A landscape with many valleys, sampled at points; each row gives a point and its height.
A ball rolls from a point to the lowest of its 2 nearest points, and stops where none of them is lower. Distance is the straight distance between rows; heights are no part of it.
<266>: 177  166  179  178  124  98  101  184  106  103  87  93  121  158  124  118  98  119  108  141  124  143  103  117  67  124  123  132  144  102  136  102  87  120  142  140  126  75  120  165  136  113  97  193  132  134  165  118  117  153  (h 562)
<634>: 112  115  95  93  134  149  117  112  82  114  140  154  191  142  133  119  160  106  138  134  154  103  91  89  100  169  55  137  107  97  116  98  135  137  85  110  143  127  104  117  87  143  129  133  107  156  158  100  93  82  (h 313)
<1241>: 135  181  122  144  125  124  140  116  84  137  96  148  158  125  130  107  135  96  147  118  170  85  72  100  79  114  70  152  92  77  81  117  105  120  75  133  137  123  135  178  127  150  97  151  120  116  108  131  97  42  (h 243)
<352>: 79  140  141  126  133  130  168  94  120  165  104  145  123  97  127  128  157  130  152  114  125  118  150  182  151  112  158  157  99  154  122  154  138  116  106  128  119  140  153  122  175  181  122  88  135  122  99  161  130  126  (h 476)
<347>: 106  115  91  109  115  152  133  74  115  147  116  193  115  104  155  113  180  88  159  136  129  115  100  92  137  159  98  124  62  65  91  139  140  105  93  128  140  148  124  98  110  148  137  112  147  89  66  125  129  58  (h 358)
<1277>: 87  185  131  129  140  139  187  88  100  168  87  155  159  106  125  111  147  132  156  117  154  100  131  180  124  80  112  166  98  149  101  157  145  121  70  139  126  137  157  167  205  187  80  120  110  123  98  152  116  81  (h 393)
<839>: 86  158  129  111  130  128  158  103  88  155  96  172  181  117  128  118  161  96  148  115  153  104  101  123  116  124  75  157  99  109  95  132  125  109  67  135  140  146  130  133  143  171  100  131  127  139  112  142  85  60  (h 356)
<129>: 169  140  109  152  108  100  90  148  182  120  156  125  51  129  144  99  95  132  134  120  104  137  143  98  158  106  159  111  107  124  110  123  134  132  181  122  119  109  143  142  115  66  129  141  158  61  86  103  179  154  (h 504)
<802>: 97  110  71  91  123  150  119  96  101  128  133  174  176  112  135  121  164  95  156  129  159  106  91  88  116  169  68  129  101  88  96  124  138  135  75  112  136  132  114  111  91  141  130  113  121  147  112  110  90  66  (h 326)
<134>: 80  88  139  103  135  133  155  115  134  151  138  98  158  114  117  155  138  135  111  127  126  139  154  187  147  120  162  137  146  181  159  146  135  129  115  125  127  152  137  117  150  171  154  86  129  173  155  146  126  157  (h 471)
<1088>: 135  170  177  162  132  115  162  130  147  130  83  109  106  131  129  107  126  150  152  120  116  153  159  181  136  95  172  141  129  192  134  134  130  82  126  151  131  129  141  158  202  153  97  126  123  110  129  144  142  133  (h 431)
<489>: 194  143  164  170  116  108  76  190  139  90  129  108  91  168  140  117  104  120  119  140  95  161  124  78  112  123  126  118  140  97  134  106  118  105  150  140  135  119  103  135  94  91  120  181  150  95  135  120  143  161  (h 555)
<571>: 90  160  112  119  132  135  162  104  91  164  111  155  170  99  127  119  143  110  137  110  168  85  104  142  114  99  79  152  115  114  93  145  134  128  79  140  124  137  144  159  161  168  88  124  114  148  108  147  91  73  (h 370)
<470>: 128  137  187  146  135  130  134  148  107  137  96  87  173  146  114  138  100  144  91  150  146  142  123  146  69  130  113  138  169  140  170  99  112  127  111  145  137  97  113  151  170  146  117  161  93  192  199  145  107  156  (h 283)
<1171>: 130  128  54  132  131  126  122  111  116  136  146  150  132  111  120  115  117  104  123  128  172  78  86  86  120  127  76  121  127  79  93  140  126  167  128  125  105  122  138  157  95  109  113  127  108  124  92  132  97  91  (h 669)
<609>: 145  132  200  145  137  125  120  164  115  109  109  76  161  160  114  143  103  151  79  156  121  157  135  139  71  144  127  128  179  152  187  93  119  124  129  137  141  98  107  142  144  137  132  169  100  192  214  134  115  179  (h 317)
<685>: 112  145  161  125  141  141  132  129  88  149  103  107  192  141  114  134  106  133  114  144  161  113  112  143  74  117  96  146  152  131  153  107  122  129  85  142  134  110  119  156  177  155  110  142  98  184  184  149  89  130  (h 226)
<344>: 151  149  146  144  130  119  106  149  102  112  121  121  151  151  121  122  113  112  124  136  141  128  104  98  84  134  94  130  140  99  130  110  102  132  118  124  134  108  111  140  121  125  114  163  119  136  153  130  96  126  (h 630)
<342>: 108  97  102  72  138  154  125  123  79  113  149  135  192  144  126  128  147  117  124  141  148  103  101  103  105  170  54  139  121  111  129  91  140  160  98  106  127  126  114  117  83  137  127  135  108  174  179  98  93  111  (h 300)
<1268>: 83  80  89  82  127  144  141  103  116  138  153  139  153  110  128  151  144  123  130  115  139  121  138  140  142  153  130  127  128  140  138  141  141  149  116  108  117  139  135  103  107  151  156  78  135  166  126  123  108  124  (h 197)
<615>: 122  119  88  129  144  135  126  127  123  145  149  105  149  113  101  135  84  132  103  128  165  82  110  133  110  125  112  121  169  117  123  124  124  190  141  120  104  112  147  153  127  113  103  129  109  165  139  123  86  152  (h 82)
<911>: 107  113  78  119  134  121  133  104  132  153  138  147  111  100  123  131  137  125  127  120  142  105  116  134  148  130  123  124  108  111  110  152  126  139  145  120  117  134  155  121  113  134  131  87  137  105  89  137  129  110  (h 689)
<1162>: 170  160  136  162  121  107  113  161  145  119  127  121  83  149  131  110  111  133  140  133  119  144  126  113  131  116  137  120  119  126  122  122  125  120  154  146  129  123  139  145  131  106  110  154  148  82  118  117  155  131  (h 88)
<426>: 142  101  83  115  113  136  83  101  125  107  143  160  120  110  144  114  138  95  144  136  138  116  90  55  148  142  71  109  97  55  95  139  141  137  127  120  130  127  101  115  76  83  134  135  133  96  92  111  133  86  (h 702)
<1272>: 78  164  160  136  140  136  189  89  120  151  86  152  142  113  139  115  157  125  168  114  117  138  154  177  141  100  150  156  85  167  122  152  142  95  80  128  133  141  145  129  207  198  114  102  127  112  98  160  125  96  (h 506)
<264>: 104  100  142  88  143  151  131  138  116  99  143  121  176  139  129  152  144  132  123  136  123  155  134  133  119  159  117  132  134  163  164  109  142  131  115  117  125  147  118  98  103  146  153  127  118  180  181  108  124  143  (h 304)
<1267>: 101  69  79  75  118  168  119  85  106  118  145  175  140  120  136  136  166  109  149  126  122  138  130  96  139  172  109  121  99  100  131  125  145  137  105  99  126  147  114  76  75  136  161  100  142  146  112  104  117  98  (h 204)
<728>: 166  104  122  148  120  120  71  175  172  98  163  113  86  138  144  135  90  123  96  130  86  149  143  79  153  130  145  101  167  113  139  121  125  136  191  129  139  137  116  118  75  55  137  155  151  100  129  106  169  188  (h 426)
<736>: 135  143  127  149  131  98  144  146  158  150  132  101  90  113  114  124  99  154  128  125  122  116  150  173  149  97  190  129  146  174  124  130  122  133  173  144  111  110  151  155  161  120  116  107  125  106  117  131  150  162  (h 435)
<183>: 156  137  107  134  101  115  89  98  166  114  133  158  61  103  153  100  142  117  163  125  118  129  123  82  152  119  126  106  66  85  87  133  152  116  145  124  128  107  147  122  117  82  138  135  159  44  48  110  160  88  (h 433)
<654>: 117  85  116  86  141  156  119  133  105  102  154  127  174  139  124  135  147  125  124  132  129  132  119  112  124  174  86  131  129  135  147  104  143  154  119  104  126  143  115  101  75  131  145  128  117  175  180  95  121  135  (h 273)
<66>: 99  107  163  85  140  154  153  140  103  101  129  137  197  149  142  153  168  130  125  136  113  174  137  135  104  164  123  142  119  173  176  101  156  106  92  116  139  160  107  77  110  166  169  131  125  193  207  111  129  134  (h 330)
<135>: 108  172  185  145  139  124  173  100  126  128  78  150  122  122  141  114  165  126  178  117  106  164  158  169  145  114  158  157  93  177  130  142  127  68  87  129  149  139  137  120  194  186  112  118  146  99  114  143  137  99  (h 516)
<524>: 128  166  189  156  134  124  160  116  144  121  77  141  102  125  150  117  169  128  184  118  96  186  167  166  145  118  175  139  96  181  142  137  120  57  102  133  153  145  135  103  182  170  129  124  155  84  110  139  151  111  (h 523)
<556>: 94  139  140  99  129  142  133  110  94  123  117  160  201  135  143  134  168  109  145  128  146  133  109  113  98  149  72  142  114  128  124  112  123  103  70  126  156  135  109  108  120  173  138  136  120  161  162  131  95  82  (h 331)
<155>: 138  97  54  104  119  112  108  115  156  144  168  127  93  98  126  132  93  136  95  119  131  90  118  119  177  130  146  106  125  101  122  149  128  167  181  110  101  121  139  124  94  66  151  92  127  85  74  124  151  156  (h 711)
<1346>: 134  95  150  128  133  133  114  152  168  99  146  117  82  148  130  167  146  147  112  122  68  179  178  140  147  145  202  101  145  150  166  138  127  110  164  116  150  163  106  66  93  125  182  112  152  123  142  121  179  173  (h 486)
<936>: 85  60  79  68  140  160  139  121  119  139  173  113  161  112  112  146  133  138  109  119  134  98  141  143  153  167  114  133  132  133  149  120  151  187  157  92  95  128  129  109  79  126  161  91  109  190  165  99  118  155  (h 230)
<169>: 135  135  89  117  110  114  157  89  151  160  135  171  72  83  137  131  134  145  166  102  139  103  160  150  175  127  199  127  85  129  116  157  135  130  144  124  110  121  168  124  150  121  166  74  155  69  31  151  155  122  (h 629)
<908>: 127  145  169  139  129  120  137  142  123  119  111  129  143  153  129  142  139  127  131  132  114  154  128  134  122  132  114  126  138  152  137  121  109  94  113  138  147  142  113  114  138  154  125  145  126  138  163  143  118  127  (h 359)
<572>: 92  166  147  113  123  135  158  98  96  139  89  176  194  128  143  131  180  91  162  108  141  116  97  129  114  123  77  168  85  104  98  120  121  88  49  137  166  142  115  127  140  188  115  133  129  136  130  141  84  43  (h 349)
<130>: 175  126  118  150  115  108  80  167  176  111  164  112  66  139  147  119  85  130  107  128  98  139  142  89  161  116  152  101  134  110  118  119  123  140  201  130  128  121  126  129  98  49  125  158  153  74  105  106  176  176  (h 479)
<523>: 174  131  80  147  109  112  79  147  141  109  156  128  98  130  130  95  70  109  106  133  137  103  97  72  130  118  100  109  134  69  98  128  118  167  177  125  112  104  126  166  89  47  109  162  143  89  103  119  133  138  (h 670)
<699>: 152  123  130  148  137  124  121  152  138  126  146  74  133  127  105  134  68  143  77  135  132  120  134  145  107  120  155  109  199  133  156  114  113  178  176  134  115  91  131  160  140  104  110  144  106  173  160  126  106  198  (h 392)
<980>: 114  127  161  120  131  134  130  134  122  109  126  121  164  145  128  142  138  123  122  140  135  153  129  129  108  145  110  124  149  160  158  120  127  113  101  131  136  138  109  108  128  155  146  143  123  165  179  130  116  133  (h 332)
<816>: 128  166  110  149  131  136  148  120  118  187  102  90  117  116  105  111  78  159  102  122  173  68  127  186  103  65  139  132  164  139  104  144  122  183  152  163  93  104  171  193  178  129  79  132  98  147  107  144  117  136  (h 298)
<1002>: 150  125  139  142  127  131  103  153  110  94  135  122  155  157  123  127  125  129  121  145  130  140  114  99  100  159  99  119  157  119  141  103  109  132  123  115  131  121  96  117  101  118  127  160  123  140  170  120  112  145  (h 647)
<606>: 175  149  116  148  101  104  70  132  175  108  140  136  58  128  150  94  123  119  154  129  107  144  135  76  152  108  129  96  86  103  99  120  148  114  164  130  139  116  140  141  116  68  127  152  159  43  66  102  167  115  (h 464)
<454>: 187  143  170  178  127  112  80  199  159  90  134  110  72  169  144  118  103  133  106  140  81  174  140  102  122  124  149  110  148  117  142  106  121  109  170  152  137  131  110  132  105  81  120  185  159  100  140  116  164  180  (h 530)
<194>: 85  138  147  111  135  130  153  112  113  156  113  135  173  120  125  136  139  120  133  122  135  135  127  163  122  112  113  148  132  155  133  143  133  113  86  136  138  143  129  129  173  175  120  121  112  162  145  153  102  112  (h 383)
<973>: 130  115  174  147  141  122  114  155  171  99  128  113  85  145  131  148  153  149  123  128  75  195  171  143  141  140  197  108  141  166  155  138  126  90  152  126  153  159  106  69  119  138  166  127  148  123  153  130  174  167  (h 493)
<896>: 116  138  65  129  130  118  139  107  132  154  137  150  114  96  118  114  126  111  133  118  165  83  101  114  134  116  100  135  100  96  89  147  129  154  143  130  107  121  165  151  117  125  110  107  125  112  76  136  119  87  (h 685)
<370>: 98  123  82  99  129  143  131  91  106  141  123  189  147  104  144  120  178  89  153  125  151  113  84  89  130  153  85  136  75  73  83  138  127  118  79  127  139  145  125  118  101  151  121  116  137  113  84  128  108  55  (h 340)
<1266>: 168  158  141  173  119  101  114  166  141  125  122  108  94  150  120  115  91  135  114  132  125  139  115  134  112  115  139  117  151  131  130  110  109  132  166  156  120  103  136  166  138  113  101  163  145  111  137  121  136  153  (h 240)
<595>: 107  62  55  79  129  157  115  97  118  132  169  143  131  110  122  141  135  128  125  118  136  110  131  97  163  171  114  123  129  103  127  133  146  176  141  89  102  130  134  100  68  100  164  80  131  143  114  99  125  126  (h 104)
<1246>: 136  187  201  145  125  120  153  117  108  119  78  143  151  159  148  118  151  128  166  120  124  146  117  140  105  110  104  153  103  146  121  114  113  62  85  152  160  135  123  137  168  170  104  147  134  111  148  139  117  79  (h 489)
<727>: 117  90  59  83  111  139  130  70  146  156  163  182  81  95  133  132  142  147  129  114  132  89  131  117  175  148  148  111  93  86  121  153  141  148  157  106  106  136  129  99  106  100  170  73  148  82  47  138  146  127  (h 672)
<756>: 151  116  173  146  135  122  109  173  155  74  135  95  125  157  121  152  121  145  95  143  99  183  152  124  112  148  160  116  185  158  172  111  127  125  146  125  142  129  100  105  104  110  147  160  128  156  190  113  149  187  (h 348)
<461>: 156  129  108  126  111  126  94  103  135  111  137  161  101  119  149  98  146  93  150  137  132  121  85  63  139  130  77  113  73  63  86  128  139  115  124  130  135  131  121  127  91  101  118  142  140  74  81  115  140  67  (h 710)
<48>: 166  163  154  165  127  109  104  162  90  113  94  102  145  144  116  117  99  109  106  138  142  121  91  104  62  125  105  129  131  88  129  102  92  126  125  132  123  79  117  168  132  120  98  184  120  132  157  129  99  121  (h 601)
<934>: 136  149  193  149  130  111  144  148  142  119  98  110  111  149  128  135  142  146  135  130  103  179  141  156  129  123  149  132  141  176  142  125  121  79  128  146  139  145  113  112  151  152  120  148  133  128  163  143  142  142  (h 388)
<740>: 117  155  153  134  135  129  127  122  76  142  99  120  197  135  114  130  114  115  120  128  166  90  98  121  64  112  76  158  128  107  120  110  115  125  78  136  135  107  118  164  161  158  106  153  106  169  162  144  78  102  (h 173)
<256>: 167  125  119  140  117  123  80  147  135  101  140  142  110  142  139  114  118  108  129  141  117  139  106  66  131  131  93  110  124  83  109  125  127  128  144  127  131  124  104  120  89  84  128  154  136  91  124  121  139  117  (h 615)
<166>: 169  174  216  167  118  106  118  167  110  88  79  117  127  189  143  132  136  135  146  128  98  180  117  110  71  119  120  137  111  125  136  96  101  57  98  151  162  128  98  123  137  133  116  187  145  114  168  127  133  108  (h 505)
<680>: 156  140  147  160  132  118  118  165  134  126  133  88  117  143  105  131  86  138  91  135  123  136  121  134  106  125  147  114  183  135  153  115  107  147  164  144  118  108  124  155  135  109  112  157  121  150  157  128  118  181  (h 347)
<191>: 148  152  131  165  126  106  137  150  145  146  121  98  89  130  106  106  85  148  113  125  136  116  130  164  127  93  163  128  152  155  120  129  118  140  171  149  107  103  151  174  155  121  94  141  133  122  125  133  134  155  (h 357)
<1156>: 163  189  224  166  119  112  139  139  105  98  69  127  132  185  144  123  151  132  160  121  106  163  121  125  95  114  115  147  95  146  128  104  103  49  89  156  166  135  114  133  164  162  113  170  144  104  162  132  134  91  (h 497)
<801>: 179  132  137  161  109  122  71  174  121  94  136  123  110  156  138  112  103  108  122  146  114  141  107  67  106  133  101  118  137  79  119  113  119  131  143  127  133  118  101  137  87  79  117  180  142  93  136  117  134  133  (h 588)
<86>: 173  169  203  178  117  102  101  185  109  92  78  103  123  181  138  120  111  122  124  136  110  167  111  101  70  124  121  141  126  101  137  89  89  88  118  144  146  91  105  147  132  126  108  197  134  127  174  120  129  129  (h 524)
<42>: 132  79  63  103  124  153  95  99  113  106  162  155  154  119  130  112  135  105  133  144  147  103  95  63  141  163  64  120  123  67  109  125  141  160  124  111  122  123  108  116  63  87  135  123  123  127  118  94  123  96  (h 693)
<874>: 133  190  194  154  133  119  165  114  123  135  70  120  132  146  133  112  131  146  154  131  125  139  136  178  118  98  139  142  116  175  129  132  132  76  98  153  142  125  142  169  209  161  90  145  114  118  135  144  129  108  (h 456)
<478>: 139  133  174  168  132  104  129  171  175  106  126  104  78  153  119  142  128  151  119  130  80  185  169  155  140  120  187  115  144  167  150  126  121  88  169  140  143  146  110  100  130  128  138  140  145  114  157  127  174  180  (h 501)
<286>: 130  80  133  120  128  132  124  154  163  95  162  96  99  141  122  166  124  147  97  121  82  159  170  140  160  148  197  102  166  161  168  136  133  135  164  108  138  145  113  89  84  112  176  113  133  141  155  107  168  194  (h 477)
<1006>: 152  124  73  128  114  100  110  137  165  142  171  116  78  111  126  123  82  134  94  117  124  98  127  114  171  116  152  111  122  115  109  143  123  168  196  116  106  114  148  139  101  58  129  117  131  80  84  120  161  166  (h 733)
<573>: 101  132  187  128  139  135  169  132  132  139  94  103  154  147  128  150  145  139  119  142  106  168  152  178  132  118  148  144  145  195  169  146  128  84  110  148  140  155  115  117  182  182  132  128  114  171  178  159  135  145  (h 428)
<377>: 153  133  79  137  124  125  102  119  119  122  144  142  138  127  129  110  103  99  123  137  160  91  76  74  115  134  70  118  121  64  97  132  129  159  131  128  113  113  122  151  82  90  115  149  119  109  101  124  102  89  (h 658)
<550>: 128  170  151  139  127  120  131  123  83  139  103  139  170  132  121  121  126  106  138  116  169  97  85  111  79  114  76  145  113  98  104  111  105  117  86  136  134  118  125  165  139  151  101  152  114  141  140  138  85  71  (h 214)
<657>: 134  191  182  142  138  122  162  113  106  142  78  136  149  139  132  111  140  133  157  122  137  124  117  161  111  93  108  154  106  153  124  129  122  92  85  147  142  129  139  166  191  171  84  137  124  116  133  148  117  91  (h 474)
<464>: 114  112  84  114  141  136  122  120  115  132  157  115  160  114  113  133  111  122  119  126  166  88  108  120  114  138  89  122  158  117  121  126  133  171  125  115  114  118  141  138  117  123  114  117  106  161  138  123  90  128  (h 113)
<1191>: 82  109  163  112  136  136  165  119  128  147  116  110  157  126  120  154  146  135  116  136  110  158  154  185  141  121  159  142  139  184  173  150  139  105  106  135  137  157  121  115  170  183  144  100  118  175  167  159  130  144  (h 447)
<1343>: 72  129  102  117  150  142  180  105  128  188  128  102  152  98  114  134  120  160  101  121  142  87  154  214  144  72  160  146  152  168  124  174  127  156  118  135  109  133  159  152  189  154  118  80  97  168  122  164  125  160  (h 614)
<813>: 161  84  114  101  126  154  78  139  96  75  146  141  160  144  143  121  141  115  137  151  116  125  105  57  117  174  69  124  128  85  133  93  143  145  116  104  140  133  93  92  54  91  142  142  126  135  157  82  135  107  (h 679)
<133>: 140  80  64  88  112  126  114  92  150  149  175  152  84  101  134  136  115  141  106  103  129  98  132  112  182  146  146  103  115  84  118  156  137  161  175  106  103  130  132  107  96  72  168  87  142  83  59  128  153  146  (h 688)
<251>: 166  142  181  182  131  104  112  190  174  98  129  98  66  165  129  129  112  146  115  135  73  187  153  131  130  124  178  115  150  153  148  113  118  90  170  153  138  133  114  122  127  103  119  169  151  105  148  117  175  187  (h 512)
<729>: 115  134  199  152  134  124  156  151  142  130  101  96  139  157  124  145  130  147  112  142  102  182  149  173  121  119  158  135  158  188  165  130  123  90  123  151  144  145  105  131  177  159  125  149  110  168  186  157  138  161  (h 411)
<996>: 132  122  87  109  110  126  137  86  156  151  156  174  61  90  142  125  136  146  153  115  133  99  153  130  179  137  175  119  81  107  114  152  137  137  163  117  98  126  144  111  127  94  171  80  150  58  40  145  153  122  (h 653)
<1030>: 99  153  157  117  117  143  135  107  85  121  96  165  197  149  146  130  176  90  160  121  135  133  104  105  94  132  70  159  96  114  111  102  106  83  57  130  169  132  102  109  129  173  131  142  123  149  158  143  85  57  (h 341)
<1124>: 131  121  79  138  143  129  132  133  130  160  147  85  135  108  96  133  61  144  77  123  178  75  113  144  111  94  134  119  190  133  126  130  120  208  162  133  97  101  162  162  142  110  98  123  96  170  127  130  96  170  (h 155)
<56>: 84  107  98  93  148  143  137  115  103  147  155  119  184  117  111  142  126  132  113  136  166  93  125  139  116  142  93  130  145  141  132  124  146  173  106  120  112  126  150  129  130  144  123  109  108  188  159  115  89  128  (h 41)
<34>: 122  135  194  147  137  131  162  144  136  150  93  82  146  151  117  138  101  153  96  155  120  151  147  186  110  107  165  134  175  172  170  139  125  108  119  170  131  131  117  161  197  152  118  134  90  190  188  167  128  172  (h 436)
<842>: 88  128  122  121  134  127  146  104  119  158  117  139  142  107  124  130  149  122  134  117  137  120  126  165  139  116  123  137  123  150  116  147  126  125  112  134  130  146  144  127  154  168  112  100  129  137  121  155  117  117  (h 427)
<239>: 79  90  87  91  141  140  142  111  118  158  155  124  160  99  110  153  126  132  116  119  156  100  136  156  134  126  120  131  144  150  132  145  141  163  116  119  115  131  155  126  141  150  134  82  117  176  128  132  96  140  (h 117)
<1288>: 147  104  131  131  126  137  92  164  136  87  145  124  138  149  127  135  122  122  121  144  112  154  130  96  120  155  109  118  163  127  149  113  124  136  133  121  139  133  107  102  84  99  144  146  131  136  162  109  136  150  (h 660)
<991>: 158  153  131  163  118  103  114  140  157  123  122  139  75  130  145  113  133  129  166  129  103  160  139  118  136  119  159  114  96  141  119  124  136  98  145  143  134  127  144  121  136  116  135  139  160  68  100  119  162  122  (h 215)
<1042>: 92  125  138  114  134  129  177  92  138  167  114  149  114  98  130  134  156  149  153  114  120  119  177  201  161  124  181  148  112  170  133  150  137  117  123  121  120  145  143  115  177  181  139  73  140  119  89  175  129  142  (h 507)
<334>: 155  120  67  132  107  108  88  129  163  124  162  128  86  120  129  111  78  115  106  127  136  94  111  88  159  112  118  107  123  77  90  129  126  165  187  121  107  108  136  141  81  41  116  137  137  85  84  115  154  141  (h 698)
<434>: 90  125  125  114  131  126  178  106  141  178  132  128  120  81  117  134  136  163  140  104  129  98  169  211  166  105  194  141  128  168  136  163  141  138  137  126  113  141  147  131  182  160  137  61  122  128  83  174  137  164  (h 540)
<1280>: 100  65  74  82  127  151  129  112  124  130  173  124  138  117  118  150  129  126  116  112  132  115  146  130  155  164  135  120  139  126  140  133  139  169  147  95  98  128  130  102  84  117  165  79  131  152  126  105  118  145  (h 170)
<688>: 153  79  128  113  130  150  78  156  121  72  144  131  140  151  139  134  135  124  133  142  98  156  133  75  121  167  102  117  147  115  151  107  144  134  130  111  147  142  94  77  64  96  155  146  132  138  163  82  144  130  (h 671)
<994>: 98  177  123  139  136  130  177  97  116  165  94  140  126  94  126  107  136  136  158  115  154  103  146  171  130  82  132  160  107  158  103  162  138  120  96  125  122  120  172  172  202  166  86  105  121  109  73  137  124  89  (h 415)
<767>: 139  122  108  133  129  131  100  137  130  111  144  144  125  134  127  121  131  110  136  137  128  138  110  90  133  139  96  113  127  103  116  132  118  134  130  122  132  131  115  114  92  107  133  139  129  109  121  123  118  109  (h 635)
<472>: 98  82  112  99  144  133  150  138  144  147  167  75  144  113  106  164  104  152  83  130  137  103  148  175  146  119  170  119  183  169  155  130  140  178  150  120  106  115  148  129  140  128  144  93  100  187  158  123  123  183  (h 432)
<511>: 138  142  116  142  119  100  143  124  156  151  126  143  70  94  136  128  125  147  165  110  119  138  164  160  168  113  201  129  101  153  123  147  126  115  151  126  115  116  159  130  155  120  154  89  151  73  65  145  161  134  (h 589)
<1289>: 163  104  141  144  133  129  78  180  173  86  151  107  88  152  137  145  109  132  98  139  78  168  154  96  149  137  158  110  176  132  156  120  127  125  165  122  150  141  109  98  80  80  149  148  148  117  156  103  167  178  (h 385)
<22>: 94  189  126  125  140  141  178  95  88  174  92  151  166  110  118  111  139  127  140  110  169  78  113  163  107  81  83  161  104  125  90  149  132  127  73  139  129  135  154  180  186  175  76  133  104  141  104  148  102  71  (h 381)
<241>: 134  118  101  121  104  137  105  76  148  129  132  173  64  95  155  101  157  115  160  123  125  118  126  88  159  130  132  105  61  77  94  139  153  117  145  117  118  121  143  106  106  99  146  118  157  57  42  122  152  88  (h 407)
<1020>: 133  153  158  150  117  118  167  114  147  133  96  144  79  111  144  126  159  135  183  119  104  161  181  171  160  113  206  138  99  175  134  153  124  79  118  129  139  133  150  118  185  153  149  101  162  80  83  152  155  123  (h 537)
<252>: 144  113  184  140  140  130  126  163  136  92  125  85  147  158  114  150  114  148  93  155  112  172  146  134  97  148  137  120  186  166  180  97  126  127  140  126  136  122  104  122  126  131  138  165  114  178  202  119  130  178  (h 335)
<443>: 176  136  90  138  108  122  81  127  132  111  150  140  109  130  135  97  97  93  123  139  151  100  81  63  127  121  86  112  113  52  92  126  124  165  146  128  115  109  118  160  78  66  109  159  131  93  95  121  126  97  (h 644)
<1121>: 134  127  112  142  135  103  145  148  159  155  151  88  95  112  104  136  100  160  98  116  125  103  140  179  146  102  190  120  164  168  137  132  116  149  186  134  113  117  148  136  146  116  125  97  110  125  118  141  144  187  (h 494)
<526>: 104  75  123  99  132  135  146  136  147  128  169  86  141  118  107  170  122  140  98  121  123  128  162  166  152  142  170  116  166  166  163  133  137  164  154  111  115  131  140  114  114  137  170  94  111  175  154  119  132  178  (h 448)
<677>: 119  72  120  97  131  140  129  144  149  109  168  95  120  126  118  166  126  146  106  117  104  148  164  145  158  154  179  116  156  156  155  135  126  153  161  100  121  140  124  95  91  121  179  96  125  153  152  107  149  171  (h 465)
<1336>: 124  100  126  122  142  135  137  145  141  131  168  63  149  128  96  148  86  147  71  146  145  112  144  154  126  139  152  112  208  151  163  108  133  191  163  122  108  105  143  146  133  115  131  122  94  190  177  112  115  192  (h 416)
<62>: 70  121  132  90  129  146  156  104  97  147  111  152  199  121  137  140  160  110  143  129  141  134  130  146  117  138  97  149  116  153  136  135  140  114  71  123  153  150  123  115  147  187  131  117  122  171  158  144  97  102  (h 351)
<800>: 142  155  200  167  135  107  155  143  154  124  96  99  98  145  130  122  136  155  148  128  95  174  164  178  144  119  184  138  134  194  147  126  132  74  134  145  135  142  124  127  177  155  116  140  131  113  158  142  159  155  (h 406)
<364>: 144  87  82  101  131  149  86  120  87  101  153  142  172  139  127  115  138  118  131  150  144  97  99  60  123  175  52  126  129  73  116  102  140  162  121  109  129  128  103  124  58  95  126  131  117  139  147  86  118  100  (h 687)
<422>: 113  135  97  137  140  133  150  123  121  179  129  81  139  106  101  130  81  161  85  131  170  79  119  178  112  68  146  123  187  138  124  147  119  188  147  155  91  107  164  177  169  118  94  125  91  180  131  151  100  167  (h 222)
<913>: 166  164  138  140  116  118  107  131  124  115  118  153  110  142  151  101  141  110  161  132  133  126  92  71  117  126  89  118  75  87  93  120  131  104  106  136  137  130  125  143  115  118  113  163  139  66  98  117  135  63  (h 718)
<1072>: 132  116  81  131  136  107  143  145  156  163  167  78  108  106  99  145  78  157  72  115  139  86  137  168  153  101  189  110  175  158  129  142  120  172  191  128  100  113  154  149  144  102  124  93  102  139  103  132  132  193  (h 532)
<999>: 117  119  115  123  137  128  113  124  125  124  126  143  124  129  129  131  150  116  135  130  119  153  118  117  136  147  116  122  119  124  120  141  121  116  122  127  134  139  131  95  108  144  133  117  135  119  123  127  127  113  (h 654)
<586>: 132  136  152  136  120  114  166  120  161  148  120  136  68  103  140  135  150  153  171  105  106  151  189  178  177  118  234  131  114  176  137  147  125  98  144  122  128  139  148  119  169  140  161  84  154  88  76  158  157  153  (h 554)
<1143>: 88  137  126  124  141  128  185  107  130  179  114  113  130  86  108  120  126  169  131  116  135  93  157  222  159  75  176  150  132  175  124  168  135  141  126  132  103  130  162  151  198  158  120  73  103  136  99  170  128  152  (h 580)
<599>: 94  62  53  73  117  163  130  77  117  137  149  173  126  115  131  143  159  114  135  120  138  117  131  98  151  169  118  121  105  87  120  142  145  154  114  101  119  141  125  93  88  129  163  76  147  136  90  115  110  105  (h 172)
<1151>: 122  77  100  79  125  171  103  105  100  103  142  162  153  133  138  131  170  108  151  133  115  148  125  85  133  177  96  127  102  106  138  116  156  135  115  95  138  150  104  72  62  121  161  119  133  151  137  85  128  103  (h 231)
<967>: 148  161  97  132  122  127  123  112  98  124  126  162  139  122  138  99  132  91  141  128  173  89  65  67  92  123  62  143  85  57  73  128  115  128  84  132  121  121  121  169  99  126  105  151  121  113  91  120  102  38  (h 259)
<981>: 123  106  108  109  111  144  116  75  132  130  130  186  79  107  154  116  171  105  163  132  110  116  124  86  151  151  126  118  61  75  99  139  152  104  121  123  129  150  127  84  113  122  148  114  157  64  56  126  145  77  (h 382)
<1075>: 152  111  169  141  132  125  98  186  159  70  129  115  108  159  129  144  138  134  115  142  79  189  150  107  124  149  150  109  164  142  162  116  132  105  143  123  155  148  88  85  96  102  150  159  146  131  171  109  159  169  (h 362)

For each start below, name the point where the ball stops.
<973> | <1162>
<767> | <1162>
<1246> | <654>
<994> | <556>
<426> | <654>
<1002> | <654>
<129> | <654>
<913> | <1162>
<130> | <740>

Call two points neighbours if one is among the 2 nearest of the other. Go from one point of each pair to the other, from neighbour to neighbour, staying as low as possible. Name the highest point that can't be avoided.
<1162>, <556> | <1006>
<443>, <740> | <377>
<654>, <740> | <129>
<615>, <595> | <1268>
<615>, <56> | <464>
